Each row is a point on a tangle of strands that fork and nearly touch. The rows are in no order.
In the rows, 128 means zero.
Two points are linked if the straight distance between their rows is under 84.5. Some points are linked to none.
dinus: [138 148 208 110  65 102 126 105 121 128 115 110 144 162 103 161]
mege: [118 130 138 107 177 139  79  72 159  64 167  99 139 119 142 137]
vav: [152 216 127 127 184 135  76 105 129 107 154 140 115 130 163 140]
bib: [133 204 112 150 177 155 103  70 129 106 153 137  90 111 152 124]
foga: [136 118  86 192 163 133 152 141 106 136  90 145 135 120 139 102]
kido: [126 121 155 132  58 101 163 130  71 141 127 102 140 145 132 138]
Posa: [160 215 135  97 146 140 101 123 134 143 139 164  95 129 149 140]
vosum: [136 159 108 123 148 177 122  77 157 136 123 153  89 106 109 106]
geki: [138 144  93 108 130 143 117 122 171 103  53 137 110  98  79 119]
valel: [176 191 159  87 107 125 117 134 142 162 119 167  79 137 118 147]
lupa: [ 99 131 173 148  81 131 177 142  67 149 131 113 139 137 141 119]
Bepa: [ 76  99 148 178 181 150 138  93 149  99  89 105 142  99 100 106]
Vovok: [184 156 149 128 110 122 133 160 131 170 114 165  88 132 116 143]
godiv: [121  73  69 119 120 102 114 172 120 117 173 109 175 137 142 116]
Supo: [101 158 204  90 114 156 134 125 129 130 137 115 144 129 129 128]
faki: [ 96 163 196 138 154 125 129 136 132 122  57 132 148 129 124 111]
puza: [167 128  73 117 105 146 119 166 167 142 143 148  96 126  94 135]
mube: [ 64 108 162 142 177 161 128  71 160  93 114 100 137 100 111 108]
pamu: [167 119  43 106  91  87 138 178 117 167 146 145  90 138 147 125]
soruv: [178 151 140 159 107  90 141 159 105 165 108 157 100 139 122 139]
rozig: [160 101  70 111 133  61 144 150 102 184 112 166 123 134 178 115]
Gul: [ 83 100  99 136 137 124 157 148  82 109  91 109 172 108 152  92]
rogen: [156 115 121 143  94  37 124 124  79 135  92 124 136 146 145 146]
bibis: [125 110 134 125  41  83 149  89  65 128 116 115 132 166 149 154]
tulo: [111 111 155 101 147 185 110 111 168 115 205 126 123 140 142 144]
Mek: [119 108 156 109 127 173 110 140 167 128 199 122 140 143 126 142]
relur: [173 135 114 162 117  65 142 156  94 158 104 148 116 142 145 135]
Dal: [128 105 137 110 130 148  95 157 171 109 167 115 162 138 108 139]
kuzem: [137 143  95 100 131 155 115  84 171 109  92 131 102  87  78 110]
bazo: [ 64 108 167 131 166 193 147  74 146 100 156 102 112 107 125 123]
larom: [149 124  66 125 111 141 137 146 149 105  65 134 109  98  77 114]
novod: [126 101 117 116  59  58 125  86  70 115  93 123 137 163 154 156]
nem: [106 133 206 141 171 164 143 145 128 161 166 137 141 142 153 158]
simi: [131 170 131 144 188 158 108  83 151 133 126 159 107 114 138 120]
Ritu: [123 172 132 113 192 128  70  99 147  81 157 111 140 130 155 145]
tur: [ 74 110 173 143 169 204 149 104 142 120 166 121 109 123 137 135]
Zeri: [165 124  74 128 126 160 118 126 178 139 149 148  98 124  88 135]
rasif: [152  98  73 118 136  44 117 167 107 157 137 133 152 149 161 122]
meko: [176 124  62 126  96 106 132 189 134 162 149 147  95 137 127 135]
genik: [159 103  72 114 128 140 113  98 201 130 166 130  87 109  73 129]
daf: [ 92  96 123 191 167 145 142 121 131 103  82 109 157 111 113 106]
Fek: [112 157 214 123 117 157 149 128 122 163 160 125 134 137 133 146]
Ful: [135  87  72 108 129  60 109 176 116 141 150 118 171 147 150 115]
Veru: [ 87 128 167 143 101 143 167 158  86 125 103 108 153 120 122 102]
paz: [133 107 140 121 101 124 117 176 140 123 163 110 164 145 110 134]
Kad: [100 137 165 155 132 124 143 161 107 118  66 123 157 126 117 105]
vel: [153 131 168 157  83  60 124 119 105 123  84 117 138 164 119 158]
Ririv: [158 142 181 143  75  72 106  97 118 114  84 123 129 179 104 181]
kipa: [ 92 163 191 102 155 146 116 128 133 111  95 122 160 123 126 120]
mapir: [ 86  94 106 165 148 149 148 142 106  98  96 103 170 109 131  98]
Mem: [157 103 103 122 150 140 111  71 194 138 185 131  73  94  91 112]
lita: [ 83 124 196 163 178 183 155 145 123 145 152 132 135 136 151 144]
zanif: [105  75  78 119 119 130 141 154  97 124 168 108 171 118 157 108]
zoril: [151 122  65 124  89 146 155 163 111 129  98 143 103 105 110 111]
noz: [152 111  51  91  90  85 156 159  96 174 122 162  87 113 158 118]
ner: [ 99  92 108 123 108 139 163 152  83 129 142 114 168 115 152 104]
Giga: [118 102 136  93 160 146  82  90 179  79 186 103 139 131 130 141]

A fork is a point with three links, a tip a point with one. Leave the first point through the second and follow the links. Name the first fork or tip that comes.
Mek, tulo => vav
rogen, vel => dinus
noz, pamu => Mem
vosum, kuzem => zoril
kido, bibis => rogen
vav, Ritu => paz
